Each row is a point on a landscape with many peaks, with its height.
A climber steps from a point to the highest of its 2 nearest points, and stops where none of them is higher. Distance is the straight distance between rows; heights are no part of it.
pubaz height 349: [139 179 147 188 155 113 200 124  72 146 129 117 152 102  93 125 156 157
 117 126]
fike height 478: [119 125  83  60  89 139 114 101 132 144 161 168 118 150 143 154 155 132
 129 150]
pafuv height 603: [108  98 147 122 102 163  70 144 208 124 142 108 127 156 169 101  97  98
 113 142]
Gite height 511: [119  61 133 134 125 153  51 129 177 124 157 116 118 151 180 139 110 113
 114 135]
Didez height 337: [134 107 145 180 112 106 151  94 141 119 117  98  95 160 169 119  92  98
 174 144]
Met height 454: [137 125  93 127 116 123 170  87  71 133 200 138 111 131  89 133 142 181
 118 131]
Zitu height 414: [141 154 127 148 127 112 172  99  98 149 132 131  71  99 102 139 161 149
 104 122]
mema height 479: [118 128  90  71 130 132  69 135 174 127 158 170 142 128 132 102 172 163
 120 129]
Sares height 456: [123 164 174 173 116  89 148 162 140 128  46 107 118 102 121 117 115  48
 124 129]
zuga height 500: [142 134 109  97 142 120 124 146 132 112 101 149 146 121 157  93  73 147
 160 122]
sido height 535: [ 98  90 158 135  97 185 107 135 200 119 127  89 124 176 173 103  56  72
 128 162]
mor height 453: [130 113 149 140 138 136 142 155  72 146 168 120 173 140 113 149 139 187
 113 112]
zigip height 450: [123 122  91  66 186 145  94 127 110 109 144 142 155  95  74 138 123 177
  74 103]
bepup height 57: [138 124 120 121 134 117 115 118 170 123  77 132  83 122 145  97  75  81
 169 141]
Vizo height 507: [113 141 183 143 110  81  91 165 160 137  87 108 111 107 120 133 159  87
 107 103]
Duzof height 24: [100 105 186 162  90 141 120 160 184  93  79  68 143 155 142 115  98  42
 154 146]
bidid height 568: [138 173 100 106 134 118 163 134  99 134 120 155 178 132 133 110 131 148
 161 124]
Muz height 352: [121 137 149  99  90 136 132 126 149 157 108 135  58 132 122 145 101 120
  95 130]
mene height 451: [104 108  93 124 116 160  62 103 185 136 143 148 150 148 175 121 166  62
 161 152]
keteg height 508: [112 125 145 122 112 114 125 138 102 148 140 140 159 170 130 157 177 115
 159 119]
vadeb height 366: [125 168 151 158 158 111 147 155  91 119  99 129 148  56  78 121 147 133
  93 111]
Loro height 67: [156 183  94 119 161 108 176 121 126 121  83 150 107  80 112  82 109 103
 167 136]
Fev height 394: [135 148 181 134 104 125 160 130 113 173 105 128  63 143 134 157  87 141
  59 122]
nugi height 438: [164 178 141 122 104  85 160 113 139 162 112 136  67 149 141 112 110 156
 112 117]
zateg height 43: [140 118 148 117 129 134 114 146 194 125  82 117  50 118 117 105  57  59
 119 131]
Nirob height 599: [104  84 104 110 153 147 104 127  78 135 191 146 179 155  90 194 182 150
 119 100]
lepa height 492: [115  95  65 110 120 159 138  74  85 130 216 149 121 146  96 165 163 157
 117 135]
lelu height 631: [152 141 123 111 136  82 152 150 116 158 120 153 161 195 165 143 138 172
 166 103]
tigi height 76: [150 164  93 136 163 129 189 109  80 118  91 145 115  89 121  99  80 139
 160 143]
Zorip height 286: [117 118 107 126 124 180  68 125 221 116 114 159 101  99 147  97 119  54
 122 160]
Rez height 521: [126 157 102  65 114 138 110 125 123 129 123 165 112 101 114 124 137 147
 110 119]
gapu height 481: [110 110  86 123 146 147  93 115 149 118 186 145 177 128 117 102 192 116
 158 141]
tik height 389: [114 118 215 182  87 127 156 156 133 120  95  57 157 156 148 121 100 115
 150 141]
temud height 444: [137 178 167 209 136  87 190 144 135 129  51 105 140  99 134 104 110  89
 135 131]
guf height 367: [135 124 197 190 111 117 164 143 127 134  93  81 129 152 164 136  78 146
 122 116]
vot height 527: [139  75  95 121 185 157 148 138  78 125 193 128 218 161  64 170 148 160
 156 106]
fupo height 390: [126  68 141 130 106 125  67 118 160 137 137 111  76 168 157 156  85 116
 100 114]
zod height 399: [133 127 201 170  99 103 167 159 136 139  94  78 170 188 168 141 146 133
 167 134]
lubi height 452: [123  82  74 122 176 148 101  97 115 101 193 125 151 120  76 129 132 170
 128 112]
Pom height 525: [122 106 150 126 101 119 117 126 143 134 141 115 155 170 167 121 165 102
 175 133]
fepel height 430: [152 137 160 199 149  89 163 143 124 105  83  96 142 118 138 108 113 116
 157 122]
tuvod height 418: [149 166 116  92  79  96 165 105 165 163 137 158  80 175 147 105  91 150
 122 143]
manu height 429: [100 107  85  77 138 157  54  98 155 137 131 168 136 135 155 152 168  84
 131 134]
Sab height 427: [124 151 166 144 101 108 146 115 112 163 130 118  90 136 113 134 158 128
 111 123]
Semad height 489: [108  85  98 154 154 141  97 149 150  99 185 133 217 150 107 130 219 115
 177 130]
batif height 428: [145 147  97 105 132 143 159 119 121 109 135 133  78  59  85 104 116 156
 109 150]
vilol height 496: [106 107 125 141 136 125 115 148 114 118 160 127 186 150 126 145 208  91
 186 124]
Tisuk height 9: [ 79 128 193 157  73 142 114 182 139 103 121  83 186 118 140 118 145  79
 143 145]
gifar height 322: [130 126 140 124  95 132 121 133 161 140 154 124  71 115 135  98 104 143
 105 141]
Feno height 466: [121 169 147 164 148  84 133 160 112 121  54 129 146  95 108 123 145  73
 136 107]
direb height 526: [104 129 195 157  85 103 101 144 191 124 115  90  95 152 119 107 159  81
 112 117]
bubid height 593: [149 181 129 118 124  94 185 143  92 166 120 150 182 172 140 132 160 173
 160 129]
tinok height 469: [140 128  88  82 159  95  87 127 168 117 148 149 152 139 128  99 180 155
 157 106]
letar height 547: [113 123 169 141  90 117  93 147 165 133 134 107 125 155 149 112 145 116
 130 126]
Gurup height 538: [133 169 100  65 126 144 133 152 119 120 129 155 172 115 139  98  96 154
 154 137]
Sapom height 388: [153 151  80 113 161 116 185  90  66 130 161 147 131 140  84 152 120 207
  94 116]
fem height 341: [115  90 151 190 105 159 116 115 157 105 154  98  95  87 134  97 134  91
 135 150]
bup height 417: [128 101 154 147  94 141 131 127  78 147 173 106 127 144 136 158 121 174
 108 130]
vagu height 488: [135 135 142 116 117  88 120 124 107 156 116 141 120 165 137 181 199 130
 130 101]
mugu height 554: [123 123  36  44 140 181 122  78 132  97 152 182 118 105 105 135 138 150
 100 150]
bupu height 458: [139 177 168 131 107 101 160 144 148 153  87 117 111 141 138  99 105 134
 125 126]
kepid height 516: [116 108 105 100 163 163  80 155 117  89 170 127 186  94  87 128 125 163
  95 115]
nal height 407: [150 112 179 159 123  78 145 175 165 115 118  84 188 188 167 123 152 153
 190 125]
tid height 482: [113 118 135 143 147 141 112 160  82 114 163 119 183 106  85 130 146 145
 114 111]
tagub height 487: [122 143  92  48 103 175 138 102 133 124 146 175  86  90 111 130 135 152
 103 160]
Kape height 63: [140 153 104 142 141 100 140 108 135 112  92 126  93 104 131  96 115  90
 180 132]
rimu height 10: [ 90 125 163 162  99 161 134 149 109 113 133 107 164  99 127 109 148  72
 152 150]
besu height 465: [149 132  79 113 135 152 137 118 147 105 179 143 112  88  96  70 117 176
 128 139]
zesuf height 396: [105 119 114  82 134 121  77 110 124 145  92 155 119 138 146 171 149  75
 131 109]
Gol height 434: [130 172 195 162 124 104 169 153 126 173  69 107 100 143 147 133  88 122
  74 113]
pud height 7: [115 150 178 151 101 103 117 189 130 102 105 107 191 101 128 118 137 103
 122 125]
Lik height 459: [134 145 118 107 153  85 125 102  87 158 109 147 108 134 108 198 192 148
  88  85]
mipa height 179: [144 104 120 116 143 128 108 115  92 133 106 131  99 132 166 165  64 153
 119 122]
nove height 510: [143 145 103  68 102 133  83 122 200 133 154 154  92 126 144  98 133 164
 102 136]
Bepat height 13: [ 93 121 137 129 115 184 115 140  94 128 136 133 144  97 125 130 110  87
 134 155]
Gom height 461: [143 108 122 133 144 108 124 145 128 101 133 118 154 136 150 111 106 146
 170 118]
gov height 377: [117 144 126 178 192 120 150 141  65 118 106 113 164  78  63 157 149 123
  95 104]
vomeg height 490: [140 150 100  91 145  88 115 124 131 126 123 149 125 119 102 116 179 162
 128 102]
Losi height 97: [156 150  97 135 172 122 169 117  76 137  95 147 114 126 151 134  57 165
 126 123]
Vitup height 422: [134 133 115 101 159 111 127  96  83 134  83 142  78  99 116 192 158 128
  89 105]
vov height 302: [156  96 155 167 122  91 135 110 142 135 121  89  79 162 154 120  82 140
 134 108]
Tupuz height 21: [ 99 116 148 137  93 148 123 136 184 113 110 106 149 150 157  91 113  54
 172 160]
Dukor height 265: [142  89 120 121 126 103  98 100 120 138 132 134  55 156 157 173  96 147
  99 107]
zoni height 303: [118  99 113 125  91 181  87 100 205 145 133 129  58 117 144 111 108  54
 116 160]
Sigu height 309: [160 130 165 168 144 100 170 119 130 141  84 102  90 149 162 133  46 144
 120 116]
puboz height 425: [136 124 167 166 144 113 160 164  87 118 130 104 197 150 134 137 136 170
 146 124]
kan height 563: [150 135  52  59 127 138 106  92 183 114 141 165  71 104 130 107 107 170
 101 149]
zolum height 325: [109  97 117 143 106 172  88 102 164 116 160 130  79 100 118 113 133 100
 116 160]
govu height 559: [119 107  96  92 174 138 126 124  86 133 168 145 214 159  41 175 179 153
 137  92]
kudup height 355: [136  86 129 176 125 131 129  98 120 109 141  99  95 119 144 117 118 109
 164 133]
Fuza height 467: [105 116 106 126 116 165  77 140 163 117 154 143 157 121 146 106 152  92
 133 143]
Zita height 17: [ 92 139 162 110  86 169 111 150 122 142  97 130 135 106 135 135 119  62
 114 142]
zur height 131: [138 131 115 118 173 135 132 123  62 133  92 143 128 106 139 172  86 138
 109 119]
pur height 330: [158 180 115 143 172 118 190 122  73 148 128 144 143 116 106 142 136 185
  87 121]
sivu height 30: [113 121 158 148 112 131 117 162 184  95  80  99 109 125 131 103  72  56
 126 135]
dusat height 447: [120 138 131 112  79 125 125 111 117 159 167 143 101 149 139 147 157 141
 114 128]
fam height 321: [151 153 138 141 160 130 192 118  81 156  87 140  74  92 130 165  90 170
  66 134]
Miv height 493: [130  84  91 141 173 145 135 111  93 109 185 121 180 145 114 135 147 148
 168 117]
larut height 503: [123 141  80  80 136 153 119 129 131 107 170 148 167 123 103  83 125 175
 137 138]
tur height 542: [115  66  68  97 147 169  94  92 109 122 216 152 157 149 102 179 184 154
 112 129]
vaz height 615: [136 131  41  65 134 172 113  81 176 103 171 174 113 101 135  91 134 152
 117 164]
rup height 357: [127 150 148 188 144 120 168 145  97 106 133 106 149  74  92 104 141 120
 125 131]
Todov height 383: [166 130 152 185 178  92 160 140 115 118  83  98 130 112 163 125  75 162
 125 112]
fim height 380: [135  77 144 172 127 147 121 112  94 114 174  92 111 125 138 134 118 157
 135 132]
nalo height 382: [149 159 124 107 140 155 174 124  79 136 115 142  83  73  92 141  99 170
  79 141]
Guluf height 391: [127 136 112 142 182 118 121 116  77 134  89 132 128  84  82 177 157 113
 110  97]
mozav height 443: [140 154  87  64  77 123 147  86 133 148 128 166  82 148 143 145 111 134
 116 144]
lut height 19: [ 93 146 167 113  68 163 122 152 170 130 121 130 138 138 143  98 125  66
 135 161]
poz height 426: [149  78 148 143 144 103 111 163 142 111 144  92 187 179 167 118 125 163
 178 120]
Fure height 484: [127 151 158 150 137  82 120 144 122 135  80 125 130 131 129 143 143 115
 135 105]

Call two points neighbours if one is among the 2 nearest of the other. Go from one point of each pair to the other, from neighbour to neighbour, staying as high as possible. Name the lowest point that can't be avoided.
fike, bupu | tuvod
vaz, Rez | tagub
kepid, letar | pur
Nirob, kepid | lubi
lelu, bupu | nalo

Where does a climber stop that starts at each point below?
nal | lelu
Todov | letar
rimu | pafuv
zoni | kepid
vov | kepid
nalo | lelu
Kape | pafuv
